Each row is a point on a landscape with many valleys, with its height.
From any point a ball rolls to the lowest of the 2 points nearest to it. It stops when none of these is lower. Distance is the straight distance between rows; heights are no part of it.
zil (h 588): [  7  -2 -11   9 -28  23  15  -6  -5  25   6  -6 -19  -9 -15  13  -8  17
 -15 -20  12  14  14  -9]
lefar (h 562): [ 11   3   4  -6 -41  10  14  20 -13  20  -5 -23  17   1  11 -11  11  20
  -5  -7 -20  -2   2   1]
gimiv (h 350): [-17  13  -6  15 -14 -18  23  -1   7  -7 -15 -10  23   9  16  -4 -12  -3
   3  13 -15  21 -12 -10]
Tubag (h 189): [-16 -25 -15  -4   9  -7   0   3   2  -4   8 -28  -4 -14   5  22  24  -8
 -10 -35  24 -24   0  -3]
vinep (h 868): [ -8   8 -31  14  27   7   9 -24  24   5  17  37 -10 -37  -4   8  16 -12
  -3  30  24  -9  -7  -8]
gamik (h 671): [-10 -21  -2 -18  25  -3 -14   5  -4   2   4 -11 -11   7   0  -5   9  -8
  -8  38 -18 -17   1  -2]
Tuvo (h 384): [ -1 -37  23  -3  14  20  10  29 -10  11  -6  -2   1  10   9 -26 -20  -3
  -8 -31  10  -4   3  -3]
Muv (h 647): [-21   0  -7  -8  24 -10  34 -11  10 -37  16  13  16 -18  17  10  22   3
  19  31   8   1 -31  14]
tataz (h 121): [  7   2 -14  -3  31  -7   2 -13   8   8 -17   8  17  -9  -8  -5  -5   1
 -18  24 -18  -6   8 -14]
lapu (h 387): [  5  10   0  -2 -13 -11   8 -11  16  -5  -2   3   9  -2 -29  19   7 -13
 -21 -41  22   2   0 -16]
big (h 500): [ 25   7  -3  18  -7   3   3   7 -13  21 -10   5  30 -15 -14   3  -7  26
 -19  -2  -2   5  19 -35]
Bopa (h 662): [ -7  -2  16  -7 -11  24   9  -7 -11  32 -16 -18  -2   4  -6  30 -21 -19
   5 -23 -28  10  20   4]
raduk (h 453): [  2  -8   1   3  -2 -18  -7  -4   2   4 -12 -29  11  -8 -27  19   3   4
  -2 -27  15   8  14 -21]
difeg (h 554): [ -7   5  -8  23  23 -25   7  -9   2 -32   8  20  12 -15  36  11   6  10
  26  23   6  -5 -13  14]
ludav (h 498): [ -5 -28   8  -5   6   4  -3  17 -14  18  -4 -30  20 -22 -12   1  11   6
 -16 -16  -2   0   7 -12]
bepe (h 442): [ -9 -22  25  -7   3   9  -4  13  16  -9  -8   0  -7  24  -1 -38  -5 -12
 -12 -42   7 -12  -4  22]
ket (h 394): [ -6  23  12  17   6  -1 -13  20   2   2   1  23   7  -8  45 -10 -11   1
   9  33 -12 -12   9  11]
gomed (h 373): [-11   9  10   5  17   6  -5 -20  19 -44 -19 -11  -1  10 -12 -36  16   5
  15  -5 -10 -16   1   3]
rabuz (h 334): [ 21  14  20 -15 -27   9 -13   7 -18  11  25   1  10  24 -16 -15  -8  19
   5  24 -11  30   6  16]
suzu (h 370): [ 13   0  19   2  -4 -12 -19   7  19 -18 -13  -8   5   8 -13  10   9 -18
 -11  -7   5 -29   6 -15]
kaz (h 752): [  4  -1  -2  28  20 -15  13  18 -13   6  34  -4  17 -29  20  14  31  -5
   9  33  19  -3   3   5]
devob (h 268): [ -5  47   4  -7 -15  12 -15  12  15   7   2  14   5   0 -15  -5   2 -11
   2  -5 -22   2   6  38]
Vatat (h 240): [ 11 -25  -3 -22  25   3  -3 -14 -17  15 -21 -21 -12  18 -11 -13  -7  14
   4  -3 -26  -6  19  -5]
fuzi (h 223): [-19   2  -5  24 -10   8  33   8  20  -5  17 -17   8  19   6 -12 -15 -14
  -7  -5  -1  17  -6  -7]
dap (h 739): [ 15  -7  -7 -24  -2 -14  26  -3  -3  -2  -8   8  12  36  16  15  -8  -6
 -18 -30  -5   0 -23   1]
Kuzo (h 302): [  5  28  13  -8 -37   9 -27  14   1   6  20   3  10   4   5 -10   6   2
   3  28 -27   9   0  28]
nuli (h 587): [ -1  31  20  17 -21  -8 -17  -3   6  11  25  13  -1 -14 -22   4   7  -4
   2  31  18  16  24   3]
zevad (h 389): [ -3  15  37  -7  -7   3  -4  -4 -12  18  13   7   3 -10 -29 -30 -13  18
  18   8  11  41  24  11]
nem (h 236): [-12  32  -2 -24  -1   7   5   0   3  24  -7   1  11 -11   0  25   5 -11
  12   1 -25   5   6  36]
bod (h 463): [  0  11 -10  23   4 -18  28 -10  13 -24 -14   7  21  -7  32   6  -3  15
  15  -6  -7  -1 -19   5]
ridi (h 615): [ 25   5   9  15   6 -12 -32  20  11 -17  19   5   2 -20 -10   6  17  17
   5  -7  23 -21  -1   6]
Buk (h 704): [  2  -9  -4  19  10 -19  13  14 -22  -3  28  -9 -13  -8  17  36  23  -7
  24  32   2   4 -13  29]
rel (h 646): [  9  -6  -9  -4 -14   7  10  -9  -8  10  -1 -17 -21  14   6  32  -7  -4
  23 -23 -10   3   6   5]
kifid (h 404): [ -7  19  -4 -20 -10  16  -5 -13 -20   0 -34  22  -5  12  14 -22 -15  -2
  49  14  -4   2 -12   2]
zovam (h 443): [ -7   9   4   7  -3   2 -10   6 -17  11 -27  19  -9  -6  30 -15 -17   7
  33  25 -13  -5   4  11]
subip (h 287): [  5  14 -13   1 -12  -1  11 -23  26 -16   1  26 -18  -3 -19  14  10  -8
 -19 -13  25  -1 -16 -14]
Gifev (h 60): [ -5 -18 -15  23  -6  -7  18  -1   5   0  -3 -15  19  12  11   1 -16  -9
 -32 -22  -4   5  -3 -26]
fad (h 199): [ 25 -21  12 -11  29  -4  -5 -12   2   8 -23  -3   8  14 -11 -14 -19  -8
 -17  -4 -19  -5  17 -24]
Tabe (h 705): [ 14  -8  19  -5  -3  -5   9 -17  12   0 -17   6   6  37   9  18 -19 -18
 -11 -46 -25   8  -1   8]
Pavog (h 429): [-24   7   2   1   9  11  -9  -7  26 -42  -6   3 -11  18 -10 -36   3 -10
  -9 -35   1 -13  -3  12]
pizi (h 281): [ -3 -21 -14 -17   3  -1  -1  -4 -12  -4 -18 -31 -21  17   4 -21   3  16
  25 -12 -11  -7  -1  -2]
Zefaf (h 566): [ 23  -5  -6   4  -2  -2 -21  11  -4  -4  21 -12 -18   4 -18  18  11   8
  -3 -24  34 -11   9 -14]
mobo (h 799): [ -7   1   0  32   3 -10   9  -5   5  19  34  18  16 -48  28  -3  13   0
  -4  42   8   8   2  -2]
gope (h 637): [ -5 -10  -9  -4  19 -16 -20  16 -14   2  16  -9  11 -10  -6 -16  16  12
   8  37   5  -5  15  -5]
maz (h 625): [ 11 -20  15 -18 -29   3  -7   3 -17 -17  -7 -13 -17  23  28   2  18 -12
  10   8 -16 -12 -24   1]
bef (h 665): [  3  22  -6  26 -10 -15   1 -10  -6   5  30   1 -23 -19  24  31  12   2
  21  48  -3   3   6  19]
numat (h 546): [  7  26  -2  11 -19   4   0  10  -2  19  26  -2  11 -10 -24  21  -1   6
  -8  -6  12  11  22  -6]
dosan (h 682): [-17   0  21   0  -3   4   4  -6   3  16 -33   2   2   7  -9  20 -29 -31
 -20 -40 -13  12   2   0]
Faz (h 837): [  2  -7 -28  26  21   7   7 -14   1  29  31  31   8 -48   3  -2  11   7
   8  26  28   1   3 -10]
kir (h 589): [ -8  -1   6 -15  17  -7  -2  28 -13  12  -4   6  25  -7  -8  -5  -9   1
  -5  23  10   4  -4  -1]
mabe (h 285): [-16 -28 -18 -13 -12   0 -21  -7 -19  -5 -27 -16 -21  28  17 -18  -5   8
  -3 -31  -7  -1 -11 -16]
Gedi (h 594): [  2 -12   5   2 -31   7  -9  14 -16   3  -5 -16  -8   6  17 -13   2   9
   6  11 -18  11 -17   7]
vez (h 741): [ -1 -13  -5  12  21 -12  -7   1   2 -23  13 -10 -15  -3  10  33  12  -8
  10   3  -8   0 -23  25]
lufip (h 444): [ 16  18 -26  13  -5 -11  12 -13   0  -5  -8  -3  15  -9  -5  -2   6  24
  -3  -5   1   0   6 -24]
norim (h 349): [-15  27  10 -17   3   9   1 -25   7 -13 -31  29  -9   3 -14 -16  -7  -7
  32  -2   9   3 -14  23]
riz (h 533): [ 30   1   6   1 -22   0  14   1 -15  16  -8 -19  21   7  -6  -2  -7  24
 -12 -28 -14  15   9 -16]
Tudo (h 140): [ -8  31 -20 -21  -1   3  11  -7  13 -20   1  36  -5  -2 -16   5   3   1
   0  -6  32  -1 -23  12]
tadir (h 309): [-22 -20  -5   4   7  18   8  18 -11   8 -16  11 -22  17   1 -14 -32 -15
  -3 -23  16  -6   2 -20]
fetoz (h 510): [ 26 -15  -3   0   6 -26  -6   8 -16  -1  16 -11  14  18 -11  22  -6   6
  -7 -25  17   0  13 -28]
faton (h 346): [ 17  12   8  29  -4  -1 -20  24   7   9   9   3   5  -9  14  -1 -16   4
  -2  25 -20  -7  13  -5]
dekel (h 220): [-22 -31 -12  -4 -17   5  -7  -9 -13  10 -20   1 -28  35   6 -13 -28 -12
 -24 -25   8  15  -9 -17]
Zud (h 200): [  3 -21  -4  16  -9  15   9  16 -12   9  10  -3   3  22  -7  -4 -23  -2
 -27  -5   6   5  25 -36]
Nid (h 822): [-25   2 -16  -4  15  10   6  -5  17 -10  10  18 -19 -30   1  25  16 -15
  -3  12  26 -22 -19  -4]
fuvu (h 196): [ 12  11 -14 -20  15  -2   2 -15   2  13 -14   4   0  -6   3  24   4  -5
   6  16 -23 -13   5   9]
mam (h 354): [  8 -17 -12  -6   7  -2  16 -12   7  -8 -13 -10  -7   5   1 -16   9  21
   1  -7  10  -6  -8 -16]
sizez (h 361): [ 16  26   5 -11 -20  15 -17 -12  -7  27   1   1  -2   4 -24 -22  -8  24
  15   2 -13  27  27  11]
balu (h 627): [  8  24  13   1   0 -19   2  -5 -16  22  30  16  -3 -23   6  20   6  10
  18  41  18  26  18  14]
savi (h 274): [-29  40  -9 -14  13  17  19 -30  20 -27  -3  43 -13  -5  -3 -19   2  -3
  11  14  13  -1 -18  20]
Kopi (h 653): [ -6 -18   6 -17  -4   5 -27  -3  -3 -13 -25 -19 -15   8  11  -9  12 -18
   8  28 -31 -17 -20  -2]
sizif (h 782): [  1   3  -8 -22  -8  -9   8 -11   3 -35 -14   0   9  37  15  11  -2 -20
  -9 -10  -6 -19 -22 -11]
zotu (h 537): [ -9 -18   2  -4  15  -4 -31  34 -18   4  -9 -10  13 -14 -19 -10 -11  23
  -5  -4   5  10   0  -6]
tufo (h 65): [-14  -5 -15 -18  17 -10  -6   1  19 -14  18 -15   2 -24 -12 -11  28   3
 -22 -21  19 -15   0   7]
gonel (h 428): [ -2  -8  27 -13 -13  15  -2   3 -12  15  -2   3 -19  -1 -24 -11 -10  -6
  18   8  -2  19   4  15]
biv (h 308): [  2 -14  21  -5  15  -3 -16 -12  20 -44 -11 -17  14   2 -13 -15  25 -11
 -16  -7  -2 -33  -1 -10]
mivav (h 283): [ 23 -10   2  22   1  14   1  15   7  16  11   2  -4   3  -7 -12 -22   2
 -26   8  -8   7   2 -10]
ves (h 776): [ -6   2  -4  -8  17   3  -9   7   9 -10  16  25 -25   3   7  25   1 -14
   8  25   6  -8 -13  14]
biper (h 621): [ 10   6  -2  20 -25  25  13   8   1  13  19  -2 -24   9   6   6 -21   4
   3 -25  -1   8  12  16]
bupok (h 206): [-12 -33   3 -23  22  -7  -7  -6  18 -28   4 -15  -9  -6   1 -16  28  -8
 -23  -4   1 -13 -22   7]

Where does a ball stop that starts at each point below?
gope => Tudo
Tabe => numat
Zefaf => Tudo
zovam => Gifev
gonel => tataz
zevad => tataz
